Each row is a point on a landscape with many valleys, with its height.
A ball rolls from a point to whichever of its 3 nearest points has the largest drop for the distance, and stops where none of them is lower. Distance is the straight distance between rows; heights are no part of it.
(26) h=29.6: [111  91 141 126 114 149 165 141 144 144 161 126 138 139  80  96 148 126
 142  74  76 106 150 110 142  94 121 143 189 131  90  68 145 119 123 152
 121]
(1051) h=34.9: [150 135 137 135 106 137 127 120 119 128 123 112 129 117 136 127 128 110
 132 107 146 125 124 136 120 134 111 111 121 115 148 154 106 147 113 138
 146]
(1188) h=61.1: [131 168 116  76 135 151 130 102 151  79 195 148 142 153  85 113  55 233
 151 126 159 136 152  88 112  96 100 171 108 163  74 138 139  89 119 151
 131]
(595) h=49.2: [136 129 107  87 166 101 133 108 148 124 157 127 121 109 177 116 137 145
  70 135 179 154 124  96 159 133 147 127 117 149 112 170 103  97 100 124
 185]
(79) h=43.1: [111 131 147  91 165 133 160 111 154 130 161 114 147 117  96  91 137 182
 100 114 107 133 141 106 139 109 157 139 154 131  83 118 140 102  98 161
 159]
(1427) h=24.8: [ 98 109 148 114 107 132 151 134 119 115 159 132 113 176 129 109 179  87
 151 107 106  65 152  86 143 122 139 177 141 118 131  77 156 134 107 121
 102]
(1097) h=26.1: [128 148 143 149 157  87  74 158  74 129  91 120 112 162 160 174 112  90
 141 180 143 117 124 140  85 162  50 125 107 100 199 170 133 143 143 109
  62]
(1485) h=27.3: [116 127 124 152  97 140 153 146 139 168 104 135 168 104 114 117 150 121
 125 106  74 156 117 157 144 107 153 107 159 116  93 107 130 121 135 134
 142]
(136) h=48.1: [139 134 111  94 143 133  92 128 108  96 158 137 103 150 143 158  34 165
 158 158 184 125 132 134 109 100  80 141  90 161 153 173 130 110 141 119
 122]
(14) h=32.0: [125 102 148 154  79 174 146 150 134 150 124 114 141 140  96 120 127 112
 154 104  74 101 123 147 121 118 119 143 157 126 132  91 135 138 151 144
  98]
(348) h=22.1: [120 130 121 153 116 107 115 139 115 133 106 146 116 124 152 142 158  63
 138 152 129  92 113 144 115 164 146 126 118 103 168 135 143 149 153 106
 138]
(514) h=26.6: [136 148 116 134 123  84  90 123 107 119 106 127  97 135 149 172 112  80
 149 177 170  89 104 145 112 161 103 124  91  97 191 139 124 152 148 118
 107]
(1385) h=44.8: [141 126 125 109 161  78 122 105 124 114 150 110 118 130 157 111 124 145
  99 114 176 139 125 124 125 157 168 124 121 134 141 158 124  99 117 117
 171]
(1275) h=29.7: [107 121 135 194  49 118 142 172 105 167  83 133 145 135 137 140 175  49
 142 155  85 115 109 150 125 134 141 123 159  79 132 106 144 140 136 106
 105]
(1578) h=66.2: [116 112 117  66 124 143 138 115 137  76 190 130 152 160 111 119  61 214
 178 129 130 123 164 108  80 105 108 172 105 177  91  89 147 103 107 121
  98]
(1080) h=26.7: [127 156 149 152 132 117  78 121 110 131 130 122 102 128 150 156  92 134
 172 172 144 105 116 146  82 110  62 142 100 135 186 148 138 163 149 109
  96]
(1448) h=23.9: [118 132 138 159 102 123 123 128 104 136 116 129 104 145 135 150 151  84
 169 147 105  66 137 146  97 158 131 150 118 129 170 117 164 156 145 111
  94]
(1587) h=30.8: [123 115 106  75 140 122 136  98 125  88 191 120 102 158 129 111 119 164
 147 118 139  99 145 103 128 103 127 167 135 143 116 143 153 111 107 145
 142]
(934) h=37.0: [163 133 101  98 163  82 124 100 139 106 124 116 124 155 156 134 101 118
  97 182 202 164 126 113 131 153 135 114  67 135 182 197 115  80 134 106
 153]
(923) h=49.3: [146 142 107 112 154  80 120  96 158 133 112 115 128 107 165 113 144  92
  73 119 173 155 117 132 139 159 168 121  89 105 125 171 101 117  99 102
 188]
(1329) h=53.9: [157 133 138 113 145 152 126 121 145 142 150 127 143  95 109 123  90 172
 124 116 156 180 124 112 134 115 122 108 117 150 104 160  81 120 110 145
 177]
(86) h=33.8: [156 138 112 131 171 137  96 117 124 128 101  94 120 107 150 166  86 118
  94 158 174 182 103 140 143 164 113  92  80 129 138 181  82 139 114 111
 166]
(358) h=39.9: [134 140 155 139 106 178 162 131 148 151 135 124 164 105  89 126 108 158
 127  92 109 148 125 122 135  96 113 122 160 135  90  90 101 104 135 153
 101]
(203) h=37.1: [149 135 126 138 147 123 129 120 135 142  94 119 124 128 153 160 130 115
  98 144 142 181 125 137 145 138 118  85 114 129 131 153  85 143 130 113
 176]
(533) h=33.6: [145 130  97 106 158 113  77 105  87 101 117 172 111 161 167 152  52 130
 153 172 177  80 149 138  95 147  84 128  68 115 193 162 166 120 167 105
  99]
(733) h=24.0: [133 127 114 157 100 133 146 170 119 163 102 132 129 137 124 125 173  97
 146 128 111 104 120 145 137 122 137 123 130 118 163 115 139 143 149 121
 119]
(586) h=23.6: [116 128 117 133 105  82 112 127 109 102 147 112 121 184 168 125 163  69
 160 140 139  62 133 105 108 150 150 150 104  91 196 117 184 130 143  91
  89]
(1363) h=52.1: [138 129 122 110 162 108 134 114 149 149 127 130 142 105 150  74 135 149
  87 133 159 159 109 105 172 148 168 116 123 130 110 142 123 103  99 136
 160]
(780) h=66.9: [121 122 120  84 106 161 125 108 123  74 208 131 139 156  92 121  54 192
 169 132 115 106 166 100 127  90  82 197 110 150  82 110 150  90 108 105
  90]
(947) h=21.5: [117 134 128 147  96 106 103 123 121 136  98 130 113 159 154 137 151  73
 146 150 135  65 122 145  93 159 124 141 113 111 185 128 146 161 138 130
 103]
(618) h=35.2: [152 140 100 125 151 111  94 111 109 112 144 122 123 134 134 146  80 128
 136 142 186 128 124 161 102 139 106 141  90 136 160 188 111 135 135 116
 139]
(1246) h=25.7: [144 139 113 173 143 117 109 129 107 133 102 114 120 112 143 159 132  78
 130 160 162 127 105 142 133 172 134 112  99 123 164 153 126 146 127 128
 124]
(953) h=24.5: [110 109 133 145  92 135 145 149 138 129 152 149 119 149 104 114 150 129
 153 108 103 102 147 130 130 102 126 147 161 121 119 106 141 111 125 124
 125]
(1035) h=42.8: [173 134 110 133 167 140 100 104 141 128 122 130 112 130 126 164  85 155
 121 147 177 179 133 146 115 139  85 113 103 147 124 192  74 145 109 136
 152]
(1305) h=25.8: [125 137 113 134 115  81  97 113 126 124 124 129  97 135 172 122 150  75
 138 146 159 125 126 133 110 165 140 133  98 110 166 151 125 145 152 112
 139]
(444) h=25.9: [127 139 139 162 131 109  81 171 102 149  70 125 139 104 155 193 116  89
 155 195 128 122 117 157 103 166  85  91  91  97 164 152 122 176 130 111
 103]
(1062) h=39.4: [127 125 123  93 158 125 141 120 135 110 160 123 112 144 143 106 137 136
 109 115 145 117 129 118 138 130 137 145 118 141 126 133 135 115 128 152
 146]
(758) h=33.0: [133 110 144 118  90 180 101 125 125 120 182 129 128 167  88 140 111 148
 171 119 100  89 147 133 103 111  79 166 121 147 120 104 129 127 135 136
 102]
(696) h=51.8: [137 158 141 144 117 190 122  98 164 140 136 154 150  90  61 110  83 214
 137  89 130 151 137 117 121  78 108 114 148 158  77 113 115 123 137 157
 120]
(1530) h=36.2: [160 153 114 164 137 149  92 150 120 155  92 140 124 114 143 182  89 137
 125 160 149 194 126 144 108 148  66  72  94 122 159 179  75 128 135 121
 154]
(437) h=36.7: [137 130 145 159  62 193 111 136 123 163 151 143 145 128  76 154 108 135
 178  81  77  97 157 135  98  82  84 146 150 145 116  88 114 136 149 140
  81]
(1331) h=46.6: [134 150 138 122 133 162 130 107 170 157 108 133 178  79  76 124  97 192
 111 103 116 176 156 109 140 116 128 129 174 169  73 108 101 129 148 151
 146]
(838) h=31.2: [147 136 139 131 149 104  94 126 120 121 119 132 122 123 158 173  91 127
 117 185 177 154 118 136 115 173  89 112  77 122 175 177 100 140 119 124
 139]
(992) h=46.7: [102 125 145  79 175 139 142  97 159 123 163 140 134  81  99  87 123 212
 128 116 112 160 136  90 147 109 151 105 160 145  80 108 121 111 113 134
 141]
(1198) h=29.8: [141  73 125 105 108 147 143 138 113  80 179 140 111 178 119 123 113 161
 165 122 121  85 158 100  97  98  87 182 110 125 146 110 146 108 116 131
 108]
(431) h=36.0: [134 130 132 116 115 167 149 126 125 114 160 143 161 114  78 126 115 182
 141  87 102 102 145 122 123  92 104 150 167 141  89  87 140 118 131 131
  94]
(1116) h=47.9: [105 137 149 103 139 140 186 119 155 163  88 137 161  90  97  93 132 172
  74  87  75 182 116 122 167 104 179  74 180 130  52 125 107 113 142 158
 120]
(1559) h=30.3: [ 90  78 153 130 135 125 188 147 141 125 166 119 130 152 119  90 182  87
 131  88  70  90 151 106 140 111 183 164 161 116 100  98 152 127  95 135
 115]
(1471) h=24.2: [114 114 136 151  97 145 151 160 115 139 119 124 136 151 139 104 180  61
 124 102  69 100 127 122 119 109 164 144 165 112 103  95 149 135 147 113
 114]
(1065) h=28.1: [ 95 111 120 168  90 158 191 156 122 158 116 123 148 134 121 122 176  79
 151  67  17 103 132 129 140  88 163 121 169  88  96  69 161 142 149 143
  96]
(1442) h=24.6: [113 105 129 107 113 115 163 129 128  84 199 138 129 189 140 110 143 116
 142 119 123  59 154  92 110  98 112 186 148 122 137 108 153 116 125 120
  84]
(458) h=28.6: [120 110 111 151  95  61 145 152 112 126  97 112 125 132 188 109 217  33
 110 128 105  79  96 126 141 172 185 118 129  81 144 109 160 130 122 101
 126]
(1269) h=37.6: [124 135 144 125 107 169  98 125 124 140 149 133 129 124 111 139  83 171
 172 111 124 106 135 124  97 104  90 135 126 152 120 125 112 133 128 131
 111]
(1273) h=46.5: [143 143 145  88 165 137 141  99 149 131 149 135 150 109 102  90 115 187
 110 106 118 162 133 106 148 124 152 147 148 132  94 126 126 129 111 153
 165]
(1522) h=56.1: [137 131 133  95 127 154 119  88 141  98 160 149 139 126  91 125  59 216
 140 148 177 139 144 116 115 107  85 156 107 169 102 160 109  93 116 172
 139]
(1581) h=23.2: [111 134 123 163  94 101 144 166 137 164  90 130 141 100 145 126 183  84
 112 141  94 142  96 149 159 142 158  97 124 111 107 137 127 123 158 133
 151]
(321) h=49.4: [130 135 119  94 160  83 140 126 150 125 147 116 126 145 190  91 188 101
  81 133 155 123 113 120 141 146 184 140 142 119 134 144 156 134 102 124
 161]
(159) h=47.3: [105 118 143  70 172 108 182 122 135 112 133 117 120 140 109  74 177 146
  84 115 107 131 145  87 155 130 194 144 178 124  74  88 165 111 112 154
 146]
(632) h=67.0: [140 124 122  75 144 126 132 104 119 125 176 119 120 135 109 114  85 202
 136 130 173 158 161 101 144 122 131 159 124 162  85 144 122  91  95 146
 141]
(246) h=35.7: [161 140 143 153 166 162  72 140 147 129  78 117 144 114 122 204  60 140
 124 149 152 192 124 142 119 159  57  83  80 137 170 190  66 131 141 105
 143]
(122) h=36.1: [145 140  91 133 181 115  77 101 122  95 112 110 106 122 150 186  53 124
 107 173 177 186 126 157 100 148  78  80  83 138 179 188  85 107 117 111
 157]
(541) h=29.4: [122 134 106 169 109  57  97 136 105 122  61 106 103 117 178 161 183  48
 126 166 124 107  89 131 131 198 168  98 112 101 162 125 123 155 128 119
 119]
(1310) h=34.8: [152 150 125 179  83 181 145 126 110 152 129 146 161 129 103 142 123 145
 159  94  73 113 134 129  98 113  94 146 152 137 116  78 131 148 158 154
 109]
(208) h=30.4: [127 110 163 156  92 167 118 127 116 129 157 137 129 159  92 149 108 133
 188 132 107  69 137 142 104  94  85 169 119 130 154  98 150 158 151 128
  71]
(1458) h=21.0: [118 129 116 156 101 116 142 153 132 162 101 131 117 124 153 128 207  63
 109 122  94 108 105 132 144 136 149 113 158 109 127 105 149 122 146 126
 123]
(209) h=27.9: [130 151 112 135 151  98  92 142  91 124  97 139  86 149 164 171  67 103
 142 184 187 133 131 154  94 145  72 120  79 116 208 168 124 145 153 123
 115]
(997) h=28.9: [119 108 135 135 137 130 182 144 139 160  93 129 124 105 159 126 185  97
 120 101 112 133 127 124 155 122 172 112 163 120  77  87 130 133 123 131
 142]
(1460) h=65.8: [102 144 131  66 157 121 146 104 157  91 191 132 144 111  84  93  97 220
 119 140 150 155 157  91 145 118 138 158 148 163  60 129 132  92 101 142
 160]
(1574) h=40.3: [153 134 104 137 167 120 113 147 134 147  63 116 127 114 146 142 119 115
  76 132 142 215  96 150 136 154 137  52  89 129 131 179  87 125 103 107
 192]
(1235) h=27.6: [119 102 125 143  79 121 124 147 105 141 135 137 117 162 125 126 179  51
 158 111  76  87 123 140 120 142 132 140 145  96 144 112 165 123 126 124
 107]
(1430) h=43.0: [153 125 100 146 157 107 113 113 149 134  64 113 126  96 169 142 161  92
  91 138 146 196 108 141 165 171 154  76  98 124 118 187  85 131 134 124
 178]
(342) h=37.2: [160 144 104 104 161 110  75  81 101  86 127 138  93 148 163 166  53 139
 130 179 206 115 138 146 124 125 100 133  57 151 199 196 121  92 148  96
 133]
(158) h=49.1: [105 129 142 110 123 146 168 146 143 164 108 136 148 111 112 104 159 148
  81  66  66 160 138 127 165  88 150 118 185 124  67  91 120 118 142 162
 104]
(17) h=30.0: [116 111 141 144 123 120 150 147 155 118 151 112 137 146 139 103 184  93
 119  94 123 102 128 127 149 123 176 141 154 118 131  97 139 123 121 145
 140]
(667) h=48.9: [ 93 126 152  67 178 126 175 132 158 123 126 124 149  91  64  62 142 157
  93  97  99 139 132  66 168 122 190 120 177 132  56 108 150 119 115 127
 147]
(1300) h=26.8: [114 115 149 151 124 139 173 149 129 154 124 121 130 104 117  91 160 107
 126  78  58 136 112 130 154 101 171 125 168 130  95  86 158 120 136 129
 110]
(705) h=18.3: [111 113 134 112 104 120 138 118 115 114 168 121 122 177 136 100 158 110
 141 132 115  55 133 113 100 126 141 162 126 128 152  99 156 128 122 110
 113]
(179) h=32.7: [118 103 119 125 101 164 125 132 130  91 198 136 126 174  99 135 105 163
 154  84  91  63 153 118  98 105  75 174 137 150 125  85 128 118 115 126
  97]
(655) h=29.3: [134 157 114 124 169  83 105 114 117 118 104 107 116 148 174 150 119  87
 136 164 169 143 112 127 124 160 111 113  77 116 174 156 111 157 134 124
 151]
(60) h=28.0: [124  90 107 129  94 155  98 133 104 120 153 142  98 182 134 140  98  86
 184 120 116  70 130 127  76 109  76 181 104 139 185 115 158 144 141 105
  77]
(1513) h=46.4: [ 94 112 143  73 193 123 151 108 144 117 177 104 136  86  86  92 125 193
  83 123 142 157 143  73 166 120 171 124 184 134  57 111 160 116  90 146
 148]
(1298) h=30.7: [161 133 135 155 109 135  95 123 114 126 153 143 110 142 131 145 109 146
 143 143 141  91 118 157 103 115  87 148 121 122 153 133 134 141 155 117
 119]
(1501) h=29.1: [153 133 106 183 113  83 121 148 116 133  74 121 126  90 171 152 151  87
 105 145 125 142  95 137 151 172 161  74 129 108 146 136 121 148 123 120
 149]
(761) h=27.4: [126 106 111 147 136 107 161 164 147 148  57 123 150  92 146 116 146  80
  72 108  90 169 114 137 169 130 187  88 154  82 122 159  99 127 124 108
 164]
(1104) h=33.7: [134 122 145 120 140 105 153 122 167 135 110 117 147 100 148 120 161 116
  59 119 147 189 101 118 183 131 178  96 144 132  92 154  77 134 109 117
 172]
(954) h=48.8: [123 114 141  99 141 132 161 140 143 131 140 139 146 113  98  89 183 129
 114  97 140 133 142 125 164 116 190 131 175 123  71 101 135 110 107 152
 126]
(789) h=37.9: [152 128  95  98 194 135  81 104  97 107 129 133 117 146 165 166  34 138
 108 190 210 170 149 143 110 120  84 109  73 169 169 216  97 117 129 107
 141]
(1028) h=32.2: [124 113 141 140  72 184 140 133 130 142 130 133 139 142  95 126 138 156
 146  78  80  89 136 126 118  98 105 141 166 150 106  71 143 125 145 135
 119]
(368) h=42.5: [159 125 112 118 147 146  93 115 120 128 142 142 131 119 125 160  63 169
 129 155 175 153 140 155 106 119  85 147  99 148 146 154  83 109 126 139
 136]
(1177) h=41.4: [149 142 116 110 128 130 121 104 132 106 169 133 112 128 134 128  99 146
 113 139 180 113 116 130 124 140 122 144  85 124 138 153 129 125 123 128
 141]
(354) h=27.5: [125 138 143 163 148 123  75 146  83 132 103 117 114 113 132 176  95 104
 157 181 144 141 124 154  98 170  40 100 104 132 186 170 140 182 156 117
 104]
(117) h=28.2: [118 142 139 114 133 136 157 136 157 164  84 133 144 101 129 119 151 138
  52 102 131 182 119 115 194 100 183 101 157 129  93 133  76 113 113 126
 164]
(371) h=32.9: [ 92 117 110 177  89  45 105 176 111 138  62 115 117  87 190 141 192  30
 148 140 113 129  94 144 146 184 168  81 106  74 143 118 145 161 124 114
 111]
(1254) h=45.9: [140 129 124 116 128 114 117 125 126 101 172 126 104 144 170 137  87 127
 151 149 170 118 121 130 114 134 119 141  96 131 180 141 141 117 147 108
 119]
(1214) h=41.6: [148 125 144 103 125 160 122 113 125 125 172 124 138 138  91 114 118 176
 152 120 135 105 140 124 112 111 125 158 129 154 105 121 139 111 120 155
 113]
(585) h=24.1: [131 150 125 176 112 111  95 136 106 145 106 127 116 105 133 154 152 104
 138 157 138 160 115 154 107 151 103  95 110 121 161 165 127 146 134 122
  98]
(1107) h=30.5: [148 140 146 164  95 151 124 137 112 150 113 126 129 129 130 133 127 139
 149 108 112 126 125 163 109 120 120 138 133 137 130 114 132 142 139 142
 133]
(11) h=48.7: [ 98 126 146  75 179 151 161 115 170 127  97 122 168  81  95  84 144 194
  82 108 122 173 117 102 181 105 190 101 167 144  57 121 113 102 109 156
 153]
(403) h=30.1: [111 130 121 120 128  92  69 131  78 118 131 136  76 150 174 164  70  92
 152 201 195 100 153 166  73 160  70 139  95 113 221 162 154 134 166  89
  54]
(681) h=25.3: [111 123 127 138 107 133 173 167 145 173  82 131 131 108 148  92 163 126
  94 104  89 165  99 153 173 117 172 103 153 111 100 125  99 118 150 136
 142]
(604) h=12.4: [120 104 135  81 129 121 132 134 127 120 188 125 106 143 109 103 155 140
 133 102 119  89 140  99 125  97 152 149 169 129 108  99 160 119 113 130
 110]
(51) h=32.5: [152 136 133 173 150 144  84 132 124 121  99 128 133 105 119 187  83 140
 125 165 152 161 115 152 106 129  71 103  94 140 151 159 106 169 132 118
 129]
(1452) h=27.1: [125 134 104 139 124 126  72 120  85  95 132 131  84 180 145 151 112  89
 158 167 146  84 131 154  84 131 104 168  95 112 199 121 155 131 148 110
  67]
(929) h=45.6: [114 142 140 100 149 167 163 108 171 145 110 134 168  81  74 109 106 213
  96  84 102 178 126 114 188  80 149  92 176 156  45 127  92 107 132 164
 129]
(879) h=28.3: [155 153 137 165 130 148 126 149 115 152  90 165 144 105 117 142 133 132
 116 112 102 149 117 173 152 130 145 100 133 132 122 134  86 165 153 119
 155]
(160) h=63.5: [118 152 118  71 145 143 135  97 170  70 176 121 147 130  80  92  55 252
 140 133 148 172 161  94 140  89 108 163 134 167  68 113 145  89  77 161
 124]
(716) h=18.7: [122 117 133 105 111 110 145 130 114  88 156 127 118 166 160 130 145  98
 145 149 133  54 123 118 121 130 123 168 112 110 178 134 150 125 132 104
 111]
(988) h=24.3: [141 144 144 150 123 129  98 142 105 137 108 119 126 157 153 159 106  93
 149 164 144 100 118 155  87 148  90 134 107 101 179 141 141 140 138 115
 103]
(1271) h=45.4: [144 143 134 139 128 166 135 122 149 123 104 138 160  99  98 140 127 179
  92 106 114 171 116 161 158  99 141  99 145 150  96 129 115 114 148 149
 132]
(1473) h=42.7: [123 132 152 126 121 166 154 117 158 161  97 124 182 101  99 103 133 183
  98  99 108 161 133 131 158  95 135 113 172 134  67 109 106 124 127 142
 131]
(1115) h=38.3: [131 148  96 139 139  37 115 131 140 126  94 125 114 119 187 114 197  57
  90 134 155 143 104 118 126 185 191  89  95  90 152 129 129 132 109  99
 134]
(1219) h=32.8: [117  79 153 117  91 145 155 142 132 110 185 129 117 169  77 125 162 118
 161  64  72  79 177 109 113 100 101 166 168 150 116  42 143 136 120 129
  97]
(413) h=29.2: [139 141 152 174 135 161  96 140  93 147 113 136 105 105 118 185  98 139
 156 136 125 132 126 143 103 144  76 108 135 123 173 141 120 175 152 132
 103]
(672) h=47.2: [ 96 122 146  62 165 111 153 105 148 105 175 138 124 132 130 104 128 197
  94 111 136 171 144  84 149 128 176 162 149 151  86 147 163  94  93 168
 155]
(691) h=23.1: [ 91  85 133  78 120 133 168 129 145  91 187 119 129 163 106  99 156 141
 154 102  97  91 163  90 124 111 139 160 165 142 109  75 167 118 107 144
 107]
(720) h=33.5: [116 142 120 156 126  67 116 137 144 126  97 132 119 140 161 119 200  68
 109 149 139 127  94 133 160 176 162 116 150  99 147 122 129 142 121 123
 132]
(195) h=48.0: [103  83 145  98 163 129 173 129 127  97 172 130 112 155 131  91 162 130
 120 117 119 101 157  89 147 143 182 181 151 128 128 105 153 112 101 150
 151]
(1436) h=27.2: [129 149 130 194 112 132  83 161  80 153  71 123 110 128 130 182 143  93
 173 165  92 119 129 171 102 154  80 124 112 134 186 128 158 160 147 101
  99]
(1056) h=8.7: [134 117 121 135 117 118 138 136 106 109 140 103 135 154 135 102 150 102
 140 130 123  86 122 131 126 141 144 148 118 122 141 124 153 118 122 115
 131]
(527) h=24.7: [115 142 118 173 101  93 106 157  90 152  74 124 118  97 160 154 152  53
 155 141 104 110 101 155 132 171 121 103 117 105 154 133 134 180 144  85
 119]
(1287) h=48.6: [ 82 101 160  87 149 141 189 133 153 110 149 104 113 104 108  82 161 143
 107  93  77 118 142  74 156  81 183 134 197 127  67  76 159 122 107 146
 130]
(1240) h=56.5: [143 141 133 110 118 169 102 102 147 145 149 148 145 111  79 129  75 228
 148 111 149 161 138 135 103  91  93 135 123 172 105 135 124 117 127 143
 125]
(84) h=38.7: [140 141 120 167 143 131  93 158 123 159  56 124 135 103 141 183  99 101
  94 150 147 212 109 155 129 163 105  66 103 125 149 163  67 152 124 114
 172]
(646) h=49.0: [153 142 127 134 143 152 108 126 147 123 131 143 149 107 110 121  92 158
 145 133 144 138 132 142 134 118 106 125 113 152 123 151  97 121 137 147
 132]
(1262) h=29.5: [108 115 146 148  91 184 153 133 134 140 145 138 131 158  96 119 142 119
 163  86  90  66 128 131 124  97 116 160 134 118 132  81 138 130 118 142
  96]
(1325) h=52.4: [135 149 117 104 156 123 148 101 152 123 131 147 150 116 153 128 112 149
  70 150 177 153 132 117 150 139 147 123 102 133 125 153 112 128 106 128
 179]
(184) h=26.5: [108 144 113 170  98  76 102 141  90 139  77 112 121 116 157 141 193  38
 142 153 110  91 100 139 130 184 136 108 127  94 173 114 151 146 123 109
 109]
(998) h=48.4: [161 136  98 111 130 134 107  99 122 101 139 130 125 128 108 114  79 167
 144 156 159 134 136 112 125 116  99 145  87 155 131 150 131 108 115 161
 145]
(775) h=38.0: [171 154 129 130 167 142 109 125 145 164 108 127 142 106 117 142 112 154
 100 123 156 179 119 151 132 153 125  93 102 140 127 179  86 138 131 117
 159]
(1124) h=32.1: [143 146 100 135 163  62 113 123 121 105 117 125 105 128 155 156 150  91
 103 169 186 123 112 144 129 171 136  95  80 111 174 159 109 128 124 105
 148]
(773) h=25.5: [129 136 125 166 114  97 140 147 114 149  67 137 118 104 165 135 190  76
 108 126  92 182  90 161 176 144 160  75 139 102 111 143 105 147 132 110
 161]
(1280) h=22.7: [131 128 120 122 122 115 154 152 133 158  79 135 140 103 137 137 151 112
  79 106 108 179 112 155 172 124 165  83 138 122  92 121  82 141 131 137
 153]
(525) h=55.1: [138 160 129 144  99 192 112  99 130 143 144 146 158 101  53 141  72 209
 166  98 102 152 141 120  88  72  92 126 143 165  82 105 103 117 133 133
  91]
(387) h=30.2: [118 138 108 132 105  54 103  98 118 108 105  97  83 143 178 121 170  49
 115 163 159  71 109 132 120 171 138 128 100 116 176 128 152 140 130 118
  96]
(447) h=27.7: [119 115 130 193  56 149 123 165 118 154 102 125 137 129 115 124 144  62
 172 113  69  97 121 152 121 128 128 128 131  98 142  81 160 165 166 107
 115]
(1002) h=51.7: [168 143 116 143 114 180 125  99 163 143 106 134 147 101  88 145  63 204
 116 120 124 170 117 130 111 102  93 108 122 162 112 150  75 118 152 139
 139]
(1261) h=63.9: [107 127 111  76 121 145 155 113 148  96 188 136 126 132  95  98  90 200
 142 126 161 144 152 106 127 100 115 168 128 156  94 121 154 100 119 139
 141]
(145) h=17.9: [112 139 134 145  98  99 139 127 120 132 123 131 102 145 141 111 176  85
 146 128 152  86 128 153 103 147 149 137 117  96 158 118 147 136 114 128
 111]
(1090) h=26.2: [129 128 133 144 109 128 141 143 124 154 122 127 141 117 131 102 155 106
 105 114  99 129 119 144 143 125 144 109 143 126 117 123 139 131 136 132
 153]
(1020) h=28.8: [ 62  89 165 141 138 138 195 165 103 154 111 124 150 132  95  70 172  95
 105  81  63 114 142 101 163  70 189 134 179  99  64  49 152 113 133 135
 101]
(376) h=29.0: [142 126 109 176 143 109  98 150  96 147  84 126 112 109 181 179 119  93
 102 138 127 158 116 147 131 176 115  87  85  92 147 138  99 149 116  98
 136]
(350) h=45.8: [105 109 140 100 146 113 181 116 172 103 149 101 119 125 134  87 177 134
  97 119 115 135 125  83 140 124 180 147 143 123  83  97 141 113 121 152
 148]
(108) h=25.6: [109 125 104 145 117  88 124 131  99 131 126 103 103 175 167 112 188  51
 145 158 114  75 100 125 123 170 152 142 135 100 170 105 157 135 126 114
 131]
(1383) h=44.1: [153 133 141 158 120 184 113 113 138 143 118 130 138  93  88 131  89 170
 159 130 122 156 140 142 105 109  86 101 127 131 124 146 105 141 137 145
 126]
(144) h=27.8: [139 114 138 140  99 147 135 133 116 123 135 127 118 143 122 158 140 115
 152 138 131  91 115 158 100 116 101 145 132 136 153 114 147 149 155 125
 105]
(1036) h=30.6: [121 138 117  99 128 116 179 128 130 139 132 126 135  98 143  98 179 114
  96 112 127 166 110 126 149 128 177 111 149 127 106 126 110 122 133 127
 177]
(1334) h=39.8: [120 120 152 101 140 153 152 113 164 117 161 134 129 116  84  95 138 182
 135 108  98 118 158 108 124 103 135 140 185 126  72 101 135 113 127 139
 107]
(1153) h=29.9: [118 101 140 134 112 172 132 108 130 116 181 144 130 164 108 116 129 125
 166  96  87 105 150  93 110  93 108 177 160 145  95  72 174 136 114 149
  97]
(623) h=24.4: [133 108 124 105 108 118 116 113 111  94 169 139 109 186 124 126 101 121
 183 148 155  52 138 135  87 130 108 176 103 126 186 114 161 116 131 114
  97]
(1232) h=50.2: [126 118 140  94 183 138 154 124 158 137 112 132 146  91 115  93 123 176
  89 114 142 161 141  98 168 124 175 125 150 154  84 133 104 119 115 148
 184]

For each start below, name the point where the ball stops.
(1002): (1056)
(1473): (953)
(533): (1056)
(1271): (953)
(144): (1056)
(1452): (1056)
